Each row is a point on a tangle of strands that fork, close into loops and nearly touch. The rows are in no order.
Points whose rows are less than 96.9 apart are linked; no others are. Some points are linked to none.
j952: [ 20,  39, -18, -58,  13, -24,   0, -44, -35, -15, -57,   0, -45,   7,  49,
 -18,  14,  17,  15, -25,  65,   8,  30, -44]
j544: [ 11,  -9,   4,  48,  40,  48,  21,  27,  16,  -7,  15,  -5,  -6,  26, -13,
 -31,  -4, -20, -20,   4, -76,  32,  23,   4]
j376: [-15,  22,   2, -29, -40, -23, -11,  -8, -16, -16, -52,  41,  -4,  19, -39,
   7, -27, -16, -21, -11, -24,  26, -25, -17]
j844: [ 55,   7, -42, -66,  11,  61,   4,  -5, -19, -26,   6,  14, -40,  54,  41,
 -53, -13,   4, -17, -36,  24, -15, -21, -32]
j270: [ 16,  11,  28,  35,  13, -22, -25,  43,  19,   7, -16, -11,   1, -37, -18,
  -2,  -1, -20,  16,   7,  -6,  -1, -17,  21]
j578: [ 23, -33,   7,  85,  50, -36,  34,   1,  28,   8,  45, -28, -13,  26,   4,
   5, -38,  33,   8,  25, -16, -20,  -9,  26]
j306: [ 38, -17,  16,  89,  38,  37,  21,  25,  35,   7,  18,  -5,  -8,  24,  12,
   4, -25, -15,  -4,  -8, -81,   8,  12, -12]
j221: [ -5,  54, -36, -59,  -1,  18, -48,  -9, -13, -50, -56,  21, -23,  48,  11,
 -10, -16,  13,   9, -30,  31,  -2,  17, -25]
j930: [ -6,  38,  -5, -26,   9, -10, -14,  17,  -1, -24, -24,   9, -56,  36,  -3,
 -27,  -3,  -6,   7,  -4,  12,   9,   2,   0]
j298: [-18,  27,   7, -63,   8,  -1, -25, -18, -47, -14, -33,  37, -21, -32,  19,
  19,  12,  12,  -5, -24,  61,   3,   9, -25]
j650: [  6, -45, -37,  21,  -7,  -1, -13,  -7,  -1,  12,  16, -26,  25,  22, -39,
   2,  18,  66,  10,  13,  13,   8,  -6,  -2]
j992: [-40,  -3,  14,   1, -31, -27,  -2,   1, -16,  -2, -15,  15, -37,  -8, -16,
  18,   7, -12,   8,   2,  12,  17,   1,  14]
j241: [ 24,   0,   8,  72, -11,  28,   0,  12,  30,  24,  25, -37,  31, -45,  64,
  19, -57,  23,   7,   6, -55, -30,  35, -33]
j729: [ 47,   7,  -9,  67, -21,   9, -18,  15,  11, -18,  49,  17,  73,  17,  33,
  -3, -19, -36,  49,  19, -68,  25,  14,  23]
j759: [  3, -11,  24,  16,  19,  35,  22, -26,  26,  18,  15, -32,  -9, -26,  26,
  27, -14,  11, -58,  -9, -68, -30, -25, -18]
j862: [ 28,  26, -10,   7,  19,   9, -28,  51,  19, -19, -29,  -4, -24,  30,  -9,
 -37, -12, -30,  15,   0,   9,  22, -10,  21]
j93: [ 20,  30, -30, -51,  12, -16,   7, -36, -21, -11, -10,  20, -62,   8,  42,
 -39,  20,  23,   3, -18,  58,  -5,  -6, -13]
j684: [  5, -11, -30,   9,  -2,  67, -12,  54,  17, -25,  21,  17, -24,  48,  43,
 -30, -12, -23,  52, -25,  11,  17,  32, -15]
j587: [-16,  15, -10, -23, -32,  48, -31,  12,   5, -18, -28,   0,  24,  20, -40,
 -15,  25,  31,  17, -10,  32,  18,  10, -13]
j742: [ -1,  16, -10,  -3, -19,  16, -25,  30,  -3,   3, -12, -13,  47, -18, -33,
 -21,  52,  32,  17,  16,  32,  13,  39,  12]
j340: [  0, -32,  31, -16,  32, -44,  29, -53,   9,  43,  39, -19,   9, -72, -45,
  36,  -7, -37, -25, -16,  16, -15, -47,  20]
j911: [-19, -59,   5,   9,  31, -13,   0,   2,   1,  48,  29, -35,  42, -36, -45,
  28,  33,   8,  -1,  16,  35, -29,  29,  15]
j914: [  8, -26,  16,  24,   6, -18, -20,  23,   5,  10,  17, -11, -10, -35, -23,
  19,  23,   9,  32,  -9,  36, -16, -14,  17]
j750: [-46,  21,  34, -10, -28,  14,   5,  12, -10,   7, -61, -11,  61, -15,   3,
  10,  13, -42, -14,  20, -32,  22,  21, -32]
j338: [-45, -37,  -6, -18, -45,   5,  -5,   2, -29, -16,  -2,  20,   0,   1,   2,
  29,  31,  24,  28, -17,  37,   2,  35, -24]
j283: [ 11, -28,  47,  62,  22, -17,  14,   9,  23,  20,  -6, -27,  41, -65,  21,
  39, -23, -16,  -1,   8, -37, -67,  22,  11]
j972: [ -8, -10, -21, -49, -38,  -9,  17, -62, -31,   8,   8,  31, -17,  24, -32,
   4,  14,  62, -15, -13,  18, -19, -15, -16]
j34: [ 11,  27,  10,  -5,   5,  18,  19,  -9,   3,  -3,   0,  12,  -1,  22, -36,
 -37,  16,  18, -51,   2, -51,  27, -12,   0]
j802: [  1, -18, -14, -33,   2,  -6,  26, -61,  26,  -8,  70,  16,  14, -16, -17,
  28,  18,  28, -23,   6,   5, -28, -74,  27]
j922: [ 35, -10,  21,  37,  32, -25,  23, -25,  24,  19,   9, -46, -18, -31,  13,
  -9,   3,   7, -26,   6, -27,  -6, -58,  14]
j834: [ -1,   6,   0,  44, -28,  33,   8,  34,  22, -13, -21, -12,  55,  13,   9,
  -1,  -3, -17,   4,   7, -57,  39,   9, -20]
j579: [  3, -55,  -7, -15,  -7,  13,   4, -26,   3,  22,  20, -16,  32,   9, -65,
  19,  26,  47, -34,  -3,  -1,  -5, -30, -11]
j703: [ 15,   1, -18, -16,   2,  73, -30,  32,  10, -21,   8,  15, -29,  46,   0,
 -40,   5,   5,  22, -37,  20,  20,   1,  -7]
j347: [ 11,  20, -17, -47, -38, -23,  -6,   2, -21, -21,  -6,  55, -42,  36, -23,
 -13, -36, -13,  -7, -22, -20,  12, -57,  -8]
j681: [ -2,   3, -27, -15, -31,  29,  -8,  -2,  -8, -21,  -7,   7,  -7,  52, -10,
 -35,  22,  55,  23,  -5,  16,  22,  23, -32]
j968: [ 21,  -1, -27, -41,  11,   9,  -5,   3, -34, -49, -72,   7,  -1,  42,  79,
 -22,   7, -22,  19, -15,  44,   8,  27, -65]
j807: [ 19, -20,  -6,  -9,   4,  50, -10,   8,   6, -27,  44,  42, -48,  36,   0,
 -12,  -2,  10,  13, -30,  -5,  -1, -35,  -3]
j216: [  1,  49, -41, -66,  31,  18, -14, -21, -32, -56, -68,  11,  -6,  46,  47,
  18,   6,  20,   7, -23,  31,  -8,  54, -44]
j697: [-17,  -5,  12,  -4,  11, -14,  27, -30,   9,  69, -20, -65,  13, -50,  14,
 -11,   8,  -1, -49,  17, -12,  -5,  29, -23]
j563: [ 24, -35,  -7,  33,  27,  -4,   3,   6,   6,  23,  29, -46,  26,   2, -22,
   5,  -1,  56, -26,  26, -14,  -5, -15,  12]
j281: [-32, -47,  -3,  21, -19,  17,   3,   0, -20,  -1,  32,  11, -22,  10,  14,
  37,  26,  30,  20,   1,  20, -26,  22,  -8]
j113: [-40,  12,  -9,   7, -53,  30, -14,  43,   8, -38, -31,  17,  27,  40,  -8,
   4,  -5, -15,  43,  -7,  -9,  32, -16,  -2]
j346: [-14, -20,  12, -23,  -5,  17,  -8,  -4,  -4,  14,   9,   1,   8, -10, -56,
  -7,  45,  29, -18,   3,   9, -10,  -5,   2]
j788: [ 12, -18,  -1,  24,  -9,  12,  -7,  39,   8,  11,  20, -24,  60, -20, -21,
  -6,  34,  23,  -4,  30, -10, -11,  48,  21]
j725: [ 27,   5,  20,  33,  15, -49,  16,  -6,  20,   0, -11, -18, -55,   0,   6,
 -14, -16, -29, -16,   3, -26,   8, -42,   5]
j244: [-16, -39,  11,   9,  -7,  -6, -18,  38,   3,  29,  19,  -9,  36, -48, -34,
  42,  21,  -7,  34,   4,  45, -16,  24,  22]
j433: [-22,   1, -19,  27, -35,  11, -12,  45,  -1, -18,  28,  30,   0,  30,  36,
 -17,   2,  10,  41,  12,  14,  21,  39,  13]
j59: [-24, -22,   3,   2,  18,  11,  -3, -23,  21,  89,   9, -76,  12, -55,  34,
  17, -22,   3, -26,  20,  -4, -31,  30, -39]
j535: [-17,  56,  10, -52,  21, -22, -20, -15, -22, -17, -21,  39, -37,  -3, -26,
  12,  -8, -10, -36, -11,   7,  -6, -13,  30]
j964: [ 25, -23,  20,  24,  -7,  11,   3,  15,  18,   4, -21,  -9,  -4,  -8, -22,
  21,   3,  -9, -16,  -8, -59,   8, -51, -15]
j282: [ 21,  33,   0, -57, -16, -20,  40, -41, -14,  26,  -4,  16,  50, -17, -37,
  -8, -13,  18, -73,  -5, -30,   6, -41,  -1]
j983: [ 34,   7, -20, -30,   6, -18,  28, -43,  16,   4,  37,   7,  12, -14, -30,
 -16,  16,  29, -34,   4,  -8,   1, -76,  27]
j735: [-18, -52,  -3, -26,  19, -15,  12, -31, -17,  42,  36, -19,  22, -33, -47,
   9,  34,  36,   1,  -1,  66, -12,  18,  18]
j751: [-23, -11, -15,  -1, -57,  -9, -24,   5,  -2,   3, -11,   6,  43, -23, -10,
  13,  18,  -1,  68,   7,  65,  23,  15,  -5]
j256: [-40,  36,  19, -15, -43, -13,  -9,  -5, -12, -23, -61,   7,  34,  10, -39,
   6,  -6, -23, -10,   4, -16,  28,  14, -19]
j132: [-19, -42,  31, -29,  26,  -5,  22, -43,   6,  67,  13, -32,  41,  -9, -35,
  36,   7, -18, -60,  12, -20, -44,   2, -25]
j92: [ 19, -23,  23,  70,  -9,  -9,   0,  29,  18,   2,   9,  -6,  54, -30,  22,
  41, -12, -22,  21,  18, -51, -36,  29,  -1]
j609: [-38,  30,  22, -76,  -7, -22,  12, -49, -44,  17, -17,  55,   1, -23, -52,
  24,  -6, -25, -28, -23,  38,  -7,  10,   9]
j274: [-35,  15,  20,  28, -27, -37, -14,  38,   6, -17, -33,  -1, -37,  24,   0,
   5, -14, -38,  21,  13,  -9,  17,  15,  23]
j354: [-28,   8,  33, -49,  11, -33,   4, -42, -34,  23, -18,   5,   5, -54, -56,
  15,   5, -28, -21, -21,  59,  13,  27,   9]
j510: [  1,  16,   7,  35, -10, -44,  13,  13,   2,  -1, -18, -17, -36,  14,  -7,
 -36,  -3, -25,  -5,  16, -19,  34,   4,  12]
j458: [  3, -10,  -2, -33, -13,  22,  -3, -11,  -3,  -4,  30,  43, -35,  11, -24,
  12,   0,  18,  -9, -31,  -9, -22, -67,  10]
j409: [  8, -45,   6,  27,  26, -15,  14,   9,  -3,  45,  10, -68,  57, -17,   0,
  19, -14,  42, -16,  45, -28,  -8,  16, -14]
j726: [ -5,  12, -32,  33, -32,  37,   0,  35,   9, -20,  29,  24,  32,  68,  26,
 -34, -45, -56,  68,  -3,   3,  50,  24,  23]
j210: [-27, -26,  13,  28, -30,  -2,  -7,  18,  -2,  13, -22, -20,  39, -27, -33,
  23,  13, -10,   1,  15, -12,  26,   0, -10]
j709: [-13,  10,  -7, -34,   5,  16,  19, -34,   2, -24,  40,  29, -60,  16,  21,
 -19,  31,  37, -24, -12,  10, -17, -13,  10]
j538: [ -5,  32,  -7, -60,  34,  26, -13,   9, -31, -37,  -6,  52, -53,  18,  32,
 -13,   4,   5, -28, -28,  15, -22, -10,   5]
j465: [  4,  37,  -8, -33,   4,  14,  14, -24, -19, -19,  20,  25, -13,  29, -25,
 -30,  27,  36, -38, -12,  -5,  -6, -21,  18]
j150: [ 10,  27,  18,   2,  18,   9, -44,  50,  11, -22, -47,  10,  -4, -27, -16,
   7,  -2, -29,  16,   1,  20,  16, -21,   9]
j619: [-21, -13,  -9,  10,  14,  16,  30, -29,  13, -22,  52,  14, -54,  46, -16,
 -30,  22,  21, -31,   5, -12,   6,   6,  33]
j316: [ 20, -10,  16,  39,  -1,  54,   0,  15,  23,  12,  -4, -21,   2,  -2,  11,
  11, -11,  15, -28, -14, -73,  -3, -22, -42]
j722: [ -5,  47,  -5,  25, -10,  13, -44,  55,  19, -41, -43,   2,  54,  15,  20,
  -5, -15, -41,  42,   7,  12,  30, -13,  33]
j999: [ 33, -21,   8,  16,  31, -41,   9, -17,  52,   0,  22, -19, -29, -13, -13,
  12,  -7,  11,  -3,  -2,  10, -20, -84,  16]
j929: [-41, -40,  26,  -8,   1, -14,  23, -28,   3,   6,  44,  19, -36,   3,  -8,
  43,  10,  19, -10,   3,  10, -43, -35,  21]
j962: [ -3,  54,  36, -43,  40, -10, -19,   4, -11, -15, -40,  17,  -6, -46, -44,
  20,  -5, -31, -31,   7,   1,  -1, -20,  21]
j474: [ 35,  10,   8, -15,  36, -33,  -2,  -9,  28,   6, -12,  -3, -33, -40, -23,
  -1,   4,  -8,   1, -18,  25,   3, -79,  25]
j552: [-20, -10,  28, -36,  14,  10,   6, -33,   0,  42,   8,  -3,  33,  -7, -61,
   3,  40, -19, -52,  20,  -4, -24,   3,  -5]
j693: [  4,  34,  -9, -19,  11,  10,  -3,  18,   2, -26,   0,  -5, -85,  57,  28,
 -50, -33, -53,  11,  -9,  29,  12,  -6,   3]
j467: [ 11,  -1,   4,  18,  14,  24, -31,  46,  12, -25,   6,  28, -67,   9,  41,
 -14,  -1, -29,  35,  -9,  17, -15,  20,  15]
j945: [ -6,  20,  23,  -9,  12, -33,  14, -22,  -9,  33, -49, -56,  26, -58, -18,
 -23,  16,  -6, -29,  14,  -6,  27,  11, -16]
j887: [-33, -37,  22,  59, -16, -18,  21,  10,   2,  -3,  21,  -8, -23,  18, -17,
  13,   6,   1, -15,  24, -34, -12,  14,  25]
j435: [ 28,  25,   0,  72, -24,  28, -10,  44,  30,   4,   3,   1,  71,  -2,  57,
  -6, -27, -24,  28,  12, -66,  32,   6,  -2]
j711: [  2, -40,   4,  77,  16, -67,  10,  13,   4,  19,  15, -35,  -5, -13,   1,
  14, -23,  13,  13,  27, -12, -19,  -5,  22]
j326: [-35,  -2, -14, -24, -28,   5,  11, -10, -35, -49, -18,  29, -60,  36,  54,
 -24,  11,   8,  17, -19,   3,   3,  43, -37]
j309: [-10,   6,   0, -38, -33, -30,  33, -49, -21,   7,   2,  19,   4,  11, -46,
   7,   8,  20, -41,   2, -28,  -2, -30,  -4]
j676: [ 37, -17, -16,  20,  28,   1, -10,   8,  39,  -1,  24, -14, -50,  12, -10,
 -21,   9,   9,  13,  -9,  14,  -8, -41,  14]
j323: [-10,  16, -13,  27,  21,  35,  22,   4,  10,  -5,  19,   8, -36,  43, -25,
 -47,  13,  15, -11,  -1, -40,  41,  16,  10]
j58: [-22,  36,  33, -32,  28, -16, -30,  -9, -21,   1, -53,  -7,  14, -45, -45,
  17,   5, -34, -14,  -6,  49,  24,  17,  10]
j588: [-43, -37,  12,  27, -24, -50,  26,  -3, -17,  45,  -1, -32,  59, -19,   4,
  25,  10, -36,  -6,  55,  -9, -22,  49,   1]
j954: [-27,  26, -45,   9, -37,  50,  10,  22,   3, -37,  -4,  19,  20,  89,  20,
 -47, -27, -23,  64,  -7,   5,  57,  36,  -9]
j65: [ -6, -30,  36,  36,  38,   4,  32, -16,  29,  42,  35, -60,  12, -37,  19,
  35, -19,  15, -47,  11, -40, -55, -10, -19]
j738: [-10, -24,   0, -57,  10, -31,  24, -62, -16,  32,  38,   0,  22, -50, -53,
  12,  17,  13,  -8, -15,  50,  -3, -24,  21]
j525: [-45, -52,  18,  14,  -4, -39,  32, -27, -12,  20,  30, -13, -21,  18, -35,
  36,   4,  10, -19,  27, -26, -25, -15,  12]
j708: [ 13,  28,  15, -25,  12, -42,  14, -36,  -3,  20, -35, -16,  -5, -46, -41,
 -22,  21,   9, -27,   3,   4,  26, -35,  10]
j407: [-17,  59, -22, -72,   4,  -9,   0, -28, -36, -34, -19,  72, -42,   8,  12,
   6, -22,   5, -29, -25,  17, -18, -15,  25]
j104: [ 43, -10,  33,  78,  32, -19,  20,  10,  45,  20,   6, -28,   4, -38,  14,
   5,  -7,   5,  -3,  -6, -34, -53,  -1,  15]
j175: [ 25,  42,  -2, -45,  16, -15,  -6, -14,  16, -18,   8,  46, -46, -21,  -8,
  -4, -15, -17,  -9, -16,  28, -14, -82,  38]
j662: [ 13, -22,  21, -11, -13,  -9,   7,  -1,   1,  -2,  13,  38, -13,   0, -43,
  25, -20,  -5, -33, -13, -46,  -9, -69,  -3]
j229: [ -9,  32, -40, -77,   0,  39,  -7, -27, -28, -62, -32,  35, -50,  68,  33,
 -15, -34,   6,   6, -40,  -3,   9,  29, -23]
j657: [ 28,  21, -26, -56,  10,  19, -15, -16, -29, -27, -15,   8, -57,  49,  53,
 -50,   3,   0,  -1, -24,  35,  -9,  14, -28]
j909: [ 44,  -9,  17,  92,   9,  23,  13,  23,  37,  -7,  20,   5,  43,  -9,  24,
  18, -34, -15,   2,  -5, -73, -19,  26,   0]
j483: [  8,  45, -15, -63,  10,  28, -13, -21,  -6, -17, -14,  29, -17,  27, -18,
 -37,  13,  55, -12, -25,  26,  -1,  -1,  -4]
j11: [-15,  35, -29,   5, -13,  46,   7,  15,   4, -45, -34,   7,  -2,  87, -22,
 -34, -32, -25,  31,  -8, -20,  64,  22,  -7]
j259: [ -6, -37,  16, -38,  38, -50,  49, -68,   3,  60,  26, -37,  34, -57, -12,
  41, -27, -12, -56,   3,  -6, -11, -52, -13]
j39: [ -2,   1,  33, -21,  14, -37,  24, -27,  -3,  31, -17,  -9,   4, -73, -37,
  14,   2, -38, -36,  -2,   5,  15, -42,   8]
j683: [  7,  25,  -3, -69,   6, -15,  16, -46,  -6,  17,  31,  26,  14, -38, -42,
  -2,  21,  21, -29, -10,  34,   1, -55,  29]
j264: [  0,  -2,   0,  35, -42,  -6,   3,   3, -11,  37,  22, -30,  98, -31,  54,
  21,  -5, -18,  10,  51, -61, -12,  37,   1]
j238: [  1,  34, -10,  41, -42, -10,  -5,  31,  -7,  -7, -42, -12,  88,   6,  26,
 -24,   1, -22,  34,  32, -12,  45,  18,  19]
j561: [ 14, -10, -36,  40,  -4,  50, -13,  51,  20, -27,  22,   1,  -9,  55,  -5,
 -36, -38, -44,  51,  -7,  -1,  35,   4,  -4]
j353: [ 20,  -4, -21,  56, -27,  34,  -2,  35,  14, -19,  64,  35,  60,  41,  15,
  -9, -10, -12,  57,  19, -34,  27,  36,  33]
j193: [ 38,  54, -38, -81,  27,  -5,  -4, -48, -43, -33, -54,  33, -23,  26,  46,
   5,  -8,  17,  -3, -35,  40, -22,  25, -44]
j903: [ 15,  26, -28,  -7, -13,   2, -43,  34,  -9, -19,  -6,  -6,   3,  -2,  43,
 -34,  22,  14,  53,  22,  60,   4,  41,   7]
j979: [ 17,  51, -15,  40, -23, -11, -24,  39,  14, -28, -34, -10,  36,  36,  13,
 -44, -33, -37,  32,  20,  -2,  54,   8,  16]
j743: [ 37,  -8,  -3,  68,  14,   5,  -7,  40,  29, -18,  31,  13, -17,  16,  -3,
 -13,  -7,  -6,  36,   8, -15,  -1,  18,  17]
j28: [-11, -32,  26,  48, -40, -19,   0,  38,   3,  21,   3, -19,  61, -15,  -1,
  50,  -8, -28,  18,  32, -30,  -2,   8,  -3]
j171: [ 19,  47, -36, -64, -11,  -7,   8,   2, -23, -31,  -4,  66, -47,  50,   3,
 -14, -57, -11, -30, -26,   5,  -7, -33,  13]
j341: [-37,  33,   7, -44,  25,  14, -38, -21, -26, -28, -44,   7,   6, -36,  17,
  32,  14,  -2,  10, -12,  87,   6,  58,  -2]
j875: [ 17,  12, -11,  39, -35,  -8, -10,  18, -12,   4,  17, -15,  95,  -2,  31,
 -14,   8,  -2,  14,  43, -41,  29,  30,  18]
j515: [ -5,  23, -13,  34,  -9,  48,   5,  31,  11, -28, -26,   9,  28,  53,  -7,
 -33,  -7, -21,  14,   8, -55,  76,  25,  -5]
j141: [ 14, -39, -10,  51, -14, -34, -11,  26,   9, -10,  35,  19, -53,  -3,  49,
   8,  -9,  -7,  60,  11,  33, -25,  14,  15]
j19: [-25,  16, -23, -38, -13,  29,   3,   2, -10, -51, -23,  16, -60,  71,  56,
 -26, -33, -30,  31, -19,   9,  21,  36, -30]
j177: [ 24,  -5,  -3,  54,   3, -66, -13,  18,   6,  14,  22, -23,  17, -41,   9,
  11,  -5,   5,  37,  32, -15, -22,  27,  38]
j571: [-10, -37,  36,  10,  14,   2,  17,  -4,   9,  51,   7, -36,  16, -30, -10,
  29,  17, -17, -35,  29, -38, -51,   7, -14]
j371: [ 11, -34, -14,   2,   8,   2,   0,  -2,   6,  13,  34,  11, -53,   3,  25,
   2,  20,  28,  20, -20,  40, -22, -41,  -6]
j228: [-43,   4,   1, -43, -32,  14,   1, -25, -42, -26, -30,  35,  -7,  18,  35,
  17,  27,  20,  13, -26,  15,   5,  45, -46]
j640: [ 16, -33,  13,  56,   0,   1,   0,  10,   7,  41,   2, -57,  25, -21,  32,
  24, -34,  35, -13,  21, -52,  -4,  11, -31]
j602: [ 18,   5,  -3, -46,  10,  -1,  28, -51,   9,  35,  25, -11,  24, -40, -14,
  13,   6,  12, -65,   6, -37, -14, -62,   4]
j243: [ 13, -13,  19,  34,  -3, -39, -20,  31,   9,  25,  20,  -5,  55, -67,  -6,
  28,  21, -25,  35,  25,  18, -12,  38,  43]
j449: [  0,  43,  42,  -4,  21,   7, -26,  24,  -2,  -9, -62, -13,  14, -35,  -9,
  18,  16, -30, -26,  -7, -26,  11, -15,  -4]
j252: [-14,  -6,   3, -26, -13, -14, -11, -23, -22,  -5, -10,  19, -45, -29,   2,
  12,  13,  -1,  22, -24,  54,   4, -10, -18]
j379: [ 15,  -4,  -3,  -9,  27,   0,  -1,  12,   7, -20,  13,   9, -91,  12,  58,
 -45,  -3, -30,   6, -15,  40, -14,   4,   7]
j857: [-27, -26,   3,   8, -21, -43,  10, -10,  -3,  36, -29, -30,  45, -25, -28,
  11,  15, -12,  -2,  30,  19,  16,  37,  -5]
j761: [ 30,   5, -21,  -6,  22,   6, -21,  39,   4,  -4,   1,  -4, -41, -23,  44,
 -39,  29,  12,  39,  -3,  65,  -9,   7,   8]
j939: [-15, -49,  -2,  24, -18, -12,   2,  27, -17,  -6,  17,  25, -45,   2,  66,
  26,  21,   5,  33,  -6,  21, -20,  26, -18]
j691: [-17, -56,   0,  22,  11,   7,   8,  -3,   6,  -5,  57,   5, -50,  23,   7,
  34,   0,  40,  10, -14,   8, -35, -18,   8]
j482: [-15, -35,  17,  35,  -8, -31,   6,   0,   1,  51,  18, -44,  76, -36,  31,
  44, -16, -24,  -2,  47, -37, -46,  52,  -7]
j733: [ -5, -45, -31,  25, -32,  16, -10,  -2,   2,   0,  27,  -4, -28,  54, -18,
 -15,  -1,  50,  15,  -4,  13,  14,   3, -14]
j717: [ -6, -23,  13,   9,  47,   5,  12, -30,  23,  76,  22, -83,  13, -76,  27,
  34, -36,  18, -34,  -2,  -9, -57, -13, -22]
j663: [-20,  42, -19, -17,  18,  18, -46,  25, -24, -30, -32,   6,  10, -16,  42,
  -9,  29,  11,  26,  -3,  75,   4,  44,  -2]

A piece is two or more points that can be reached from each other along the links. Count, over all rows, the pieces, the separate loops (a circle has one, a figure eight two, a Y none), the forks (points with three links) and the tips (points with one).
pieces | 4
loops | 1
forks | 13
tips | 19

A fork is a point with three links, a tip a point with one. Leave the first point through the second and follow the links. Name the first fork or tip that comes.
j515; j11 | j65
j759; j316 | j353
j761; j903 | j999
j722; j979 | j92
j844; j657 | j281
